The views of a scene show one set of named points, each view turned or mirrored, and shifted as a whole, with a little noise and some points left out.
In the rows, zero is written as 128.

Scene 1
View 1
Q565: [116 144 109  83 125 100 132  91 131 101  77 137 104 159  56 152 112 102
 187  99 181]
Q80: [121 113 125 147 184 192 127 131 161 170 101 172 152  97 115 158 116 132
  92 179 147]
Q206: [136  91 106 149 118 166 144  89 208  78  69 129 155 142  96 155  82  95
  63 153 163]
Q641: [115 107 115 147 161 174 147  96 193 159  68 160 163 122 135 149  86 123
 102 160 154]
Q85: [110 109 119 116 131 185 136 136 174 138  99 130 153 128 119 154 105 101
  96 154 157]
Q798: [ 98 109  96 147 163 150 119 133 194 116 106 195 114 110  79 187  73 120
 109 154 189]
Q970: [110 130 125 111 164 163 132 130 144 170  96 155 139 117 113 149 117 123
 140 149 158]
Q957: [164 117 136  52 102 169 155 178 108 116 124  65 153 143 116 120 142  84
  98 154 148]
Q942: [131 120  67  98 164  77 147 139 178  99 124 180  88 116 102 187  34 140
 131 135 203]
Q695: [152 112 108 139 150 162 132  57 163  96  75 131 140 131  77 161 128 120
  79 147 136]
Q48: [ 52 144 115  75  93 175  94 109 147 116 106 120 110 155  55 182 148  82
 161  90 164]
Q909: [104 111 101  98 104 167 132 113 185 101 101 114 138 144 105 169  99  95
  92 130 163]
Q75: [109 110 129 104  93 173 129 149 162  96  94 113 143 153  77 145 118  70
 115 138 177]
Q16: [131 131 143 125 168 173 147  72 134 186  49 135 170 132 123 119 141 124
 144 148 129]
Q105: [134 125 119  77 129 135 143 160 130 123 113 123 126 136  97 142 110 101
 138 141 176]
Q58: [139 101 120 146 143 182 130 110 175 108  87 141 149 123  88 156 116 105
  73 166 152]
Q839: [ 91 117  93 130 170 162 116 141 186 140 126 186 114  99 100 192  81 132
 103 153 175]
Q15: [137 107 115 119 137 178 136 121 162 114 100 125 147 124 101 156 115 108
  78 159 149]
Q583: [153 121 126 105 158 146 121 187 110 103 138 151 108 110  49 154 131 107
 117 167 177]
Q935: [106 142 137  62 102 159 149  86 127 162  57  83 162 170 126 118 144  90
 174 106 141]
View 2
Q85: [137  97 163 124 121 104 152  94 157 111  98 150 156 106 178 123 110 134
 109 115 115]
Q206: [129 107 137 120 140 131 117  72 152 114  90  84 131 131 183 122 140 163
 123  71 116]
Q565: [122 147 126 104 154 154 119  57 110 162 133 104 189 103  99 112 134  60
 115 176 125]
Q970: [146 136 157 103 117  94 166 113 143 126 123 163 166 108 166 103 109 106
 101 163 127]
Q695: [135 125 145  82 125 118 111 124 122 136  93  86 146 154 151 122 131 144
 106  97 114]
Q105: [117 100 145 118 138 117 134  85 112 135 122 143 184  72 166 130  98  84
 124 159 134]
Q957: [ 85  37 181 100 119 131 124 104  86 137  83 158 200  53 174 154  65 118
 128 142 133]
Q839: [180 137 123 145 139  54 151 108 169  98 138 137 140 120 180 128 122  83
 105 122 112]
Q58: [153 112 148 100 118 111 120 110 138 113 104 121 145 127 183 128 123 152
 116  90 111]
Q583: [165 108 127  95 126  98 100 124  87 124 151 148 185  73 186 150  94  81
 133 143 122]
Q48: [155 104 163 124 133 141 123  58 147 135 105 151 204 107  56 149 127  60
  95 145  79]
Q942: [129 150  84 162 185  65 137  74 137 123 156  78 138  99 194 120 125  40
 125 148 150]
Q909: [120  87 153 139 143 120 132  68 154 118  87 114 158 111 143 139 120 113
 111 104 110]
Q798: [188 150 111 139 144  78 135  86 165 100 148 121 137 119 183 122 137  93
 116 111 111]
Q15: [134  95 156 107 122 105 129 111 135 118  96 127 155 116 178 133 111 136
 113 105 117]
Q80: [171 133 156  99 102  71 161 142 154 107 121 163 143 127 200 110 110 138
 101 124 117]
Q16: [124 156 182  60  95 127 179 128 136 150 100 158 161 139 153  68 122 157
  90 170 135]
Q75: [139  87 156 117 129 155 116  53 132 122 104 145 185  81 141 137 118 118
 126 119 104]
Q641: [138 140 155 112 120  99 175 101 174 114 104 133 128 136 193  85 130 155
 100 122 130]
View 3
Q58: [161 147 135 122 151 135 124 163 177 126 133 111  92 134 134 136 127 137
 128 122 128]
Q839: [124 183  99 126 129 122 161 125 164  82 119 146  95 136 111 181 108 134
 159 102  81]
Q909: [166 180 108 100 163 118 102 172 147 112 161 117  67 110 153 176 133 146
 112  96 102]
Q80: [129 142 154 150 129 140 131 112 200 124 110 129 105 147 120 150 125 139
 156 100  87]
Q16: [169 132 207 131 131 144  94  61 161 183 149 128  84 111 128 137 135 132
 127  92  82]
Q935: [172 165 192  82 156 110  54  93 131 177 197 128  64  72 169 169 166 145
  85  62  64]
Q641: [174 139 138 137 165 155 107  99 175 141 134 111  71 146 112 167 110 120
 147  99 101]
Q15: [153 148 131 123 149 126 109 160 181 118 140 118  87 114 147 151 137 149
 122 116 108]
Q48: [139 241 156  53 123  82 123 166  96 133 178 150  86 103 165 161 149 149
  98  54  74]
Q798: [139 185  93 105 144 121 172 128 153  85 129 139  96 142  99 168 101 114
 151 115 102]
Q105: [127 158 128  80 157  92 112 117 170 101 171 146 100  70 151 169 160 137
  99 115  78]
Q583: [ 99 154 137  84 131  86 154 136 191  88 147 153 137  82 142 131 164 137
 109 143  96]
Q942: [147 169  47  97 150 107 169  91 136  50 156 160  76  66 103 200 105 119
 133 154  83]
Q957: [123 130 151  94 167  91  63 160 214 115 176 123 105  57 196 159 199 166
  77 112  82]
Q75: [145 179 130  63 179  98 104 170 161 120 172 119  98 117 157 155 158 129
  97  93 107]
Q206: [196 149 103 112 181 143 111 177 157 122 150  96  64 135 131 151 113 126
 121 129 145]
Q565: [164 193 139  45 138  88 139  96  90 128 197 158  82  54 134 151 137 121
  89 118  91]
Q695: [188 147 147 129 126 140 126 158 139 144 144 117  73 104 137 121 119 149
 119 141 133]
Q85: [145 158 132 117 162 125 101 142 184 119 142 118  86 130 143 171 139 140
 129  90  91]
Q970: [129 158 157 115 132 118 122  85 171 128 143 144  99 111 128 165 138 135
 134  91  68]
View 4
Q85: [168 104 149 131 149 143 143 122 119 117 123 165 137 161 126  80 108 132
 134 150 149]
Q957: [150  99 154  50 139 128 118  66  45 115 138 181 142 119  84 101 126 112
 132 110 154]
Q16: [139  95 134 164 123  88 136 130 136 102  50 210 129 145 140 108 117  70
 143 139  95]
Q970: [176  93 163 161 146 126 124 126 133 120  75 158 118 133 120 103 113  92
 134 139 149]
Q206: [154 135 134 101 153 151 158 153 110  91 132 138 150 183 193  84  99 166
 125 160 107]
Q798: [202 117 179 162 182 169 135 161 154 112  93  95 120 150 172  90 104 142
 118 155 156]
Q565: [188  99 187 114 133  94 115 173 100  92  86 118 124 119 163 198 120 122
 125  78 136]
Q695: [123 113 156 109 156 117 115 145 121  64  96 141 144 162 190  87 125 136
 131 153 100]
Q80: [161 102 156 168 171 151 128 113 154 114  74 160 125 146 135  44 117  99
 133 174 140]
Q641: [161 117 128 164 139 141 153 145 143 118  87 165 125 174 157  79  90 116
 134 177 120]
Q909: [168 104 161 108 140 134 135 150 104 101 154 135 144 176 146 108 105 169
 133 142 153]
Q105: [184 104 168 100 145 132 122 115  85 121 106 136 122 118 116 133 114 112
 123 109 160]
Q583: [185 108 195  96 196 157 107  93 101 103  82 118 125  92 132  95 141 106
 115 110 159]
Q935: [150  78 146 119  88  62 135 137  88 108 113 214 141 149 103 168 116 103
 150  94 127]
Q839: [193 104 179 172 171 163 116 148 153 118  96  99 112 152 144  78 104 133
 125 169 176]
Q15: [150 109 155 116 155 138 124 122 113  97 114 146 137 156 146  75 115 131
 130 157 137]
Q58: [152 117 153 117 171 148 140 128 125  90 107 152 147 158 168  62 122 139
 129 155 119]
View 5
Q583: [ 95  84 124  95 162 191  70 164  56  83 123 138 158 134 147  93 124 100
  94 153 134]
Q935: [141 126 131 200 177 199 160 138 175 103 115 152 153 189 184 139 111  87
  84 122  65]
Q695: [101 110 145 172 130 160 116 150 118  90 106 140 110 103 135 147 160 119
 146  97 172]
Q58: [116 111 118 151 119 163 117 124  87  79 112 148 129 109 112 154 152 122
 109 125 158]
Q85: [126 115 106 163 122 181 116 118  99  84 114 137 149 135 102 156 133 118
  81 144 117]
Q15: [118 116 122 154 122 179 107 136  91  82 112 135 130 123 120 156 135 125
 101 133 137]
Q206: [120 120 134 167 103 121 122 114 108  82  85 148  97 121 111 172 159 130
 125 150 154]
Q565: [ 93  76 157 165 193 146 104 161 155 119  98 145 144 178 162  83 143  65
 134 168  96]
Q839: [ 90  81 101 153 120 170  67 133  96  99 123 111 171 121  42 119 159 104
 102 162 128]
Q798: [ 85  74 106 146 125 139  75 124  97  97 110 130 157 121  51 112 174  97
 113 170 143]
Q75: [135 100 143 154 156 163 126 115  75  89  99 160 130 148 144 150 122  94
  95 179 103]
Q957: [143 137 135 123 145 221 110 160  73  74 110 138 130 166 203 157  75 126
  64 149  89]
Q80: [106 105  73 145 116 198 104 124 101  77 141 136 175 112  77 128 156 120
  80 100 149]
Q909: [124 110 147 183 130 162 109 129 103  98  93 129 123 141 111 166 130 110
 111 171 105]
Q970: [105 100  90 152 145 196 105 137 129  93 135 135 180 149 105 110 142  99
  79 125 113]
Q942: [ 64  86 117 125 115 123  27 173 138 109  90  96 142 169  79  87 158 111
 116 208 116]
Q16: [114 120  80 176 149 195 153 131 177  86 141 158 172 149 140 116 154 104
  86  61 133]
Q48: [124  66 178 209 207 195 126 129  96 124 113 139 160 144 124 133 122  49
 125 174  69]
View 6
Q16: [ 79  84 128 114 107  73 115  85 152 156 129 116 152  55 128  87 149  98
 181 123  89]
Q565: [ 69 101 141  87 118 157 134 114  88 145 163  71 169 183 135  54 158 122
 139 134 124]
Q695: [124 110 146 101  68 104  77 138 179 166 169 103 155 154 127 102 134  83
 166 119  76]
Q206: [118 134 128 107  67 137  81 155 198 163 142 123  93 179 132 124 136  74
 156 128  92]
Q48: [ 87  90 142  87 134 192  90  84  92 164 206  37 109 167 127  95 178 144
 182 120  92]
Q798: [148 130 130 121 133 184 142 158 182 122 168 118 123 146 132  99 176  96
 127 117  54]
Q105: [133 138 118  67 122 177 107  92 105 152 122  77 139 130 129  81 151  88
 136 129 114]
Q970: [124 113 125 102 135 143 127  93 136 140 137 102 139  79 125  92 165  95
 154 117  76]
Q75: [117 133 112  71 106 180  75 107 143 173 147  72  86 151 142  94 154 108
 160 143 114]
Q942: [144 153 140 109 130 200 178 156 119 102 130 121 166 192 115  91 162  64
  87 105  84]
Q80: [162 120 122 112 127 134 111 114 189 143 145 121 131  59 128 108 164  81
 158 113  46]
Q909: [118 129 133  94  94 169  86 114 139 159 150  90  92 171 118 128 151  84
 163 114  94]
Q839: [163 130 135 121 142 186 139 135 164 119 165 114 125 121 120 116 178  85
 135 101  42]
Q935: [ 44  90 129  84 103 113  95  48  77 173 122  73 115 110 119  97 144 106
 191 126 137]
Q957: [155 152 107  30  92 161  44  57  99 187  99  56 123 108 126  95 128  68
 160 136 133]
Q583: [185 145 114  56 128 185  94 114 141 155 148  67 176 115 145  53 156  96
 125 141  88]
Q85: [135 132 119  98 109 155  93 103 159 156 133 104  93 110 124 121 155  83
 163 117  82]
Q641: [111 118 126 127 106 118 125 126 186 142 126 141 105  98 124 123 155  75
 160 113  70]

Which points are out of place in each view (at most two, in the order of its rows)? Write none if all are in place.
view 1: Q16, Q583
view 2: Q75
view 3: Q641
view 4: Q909, Q15
view 5: Q695
view 6: none
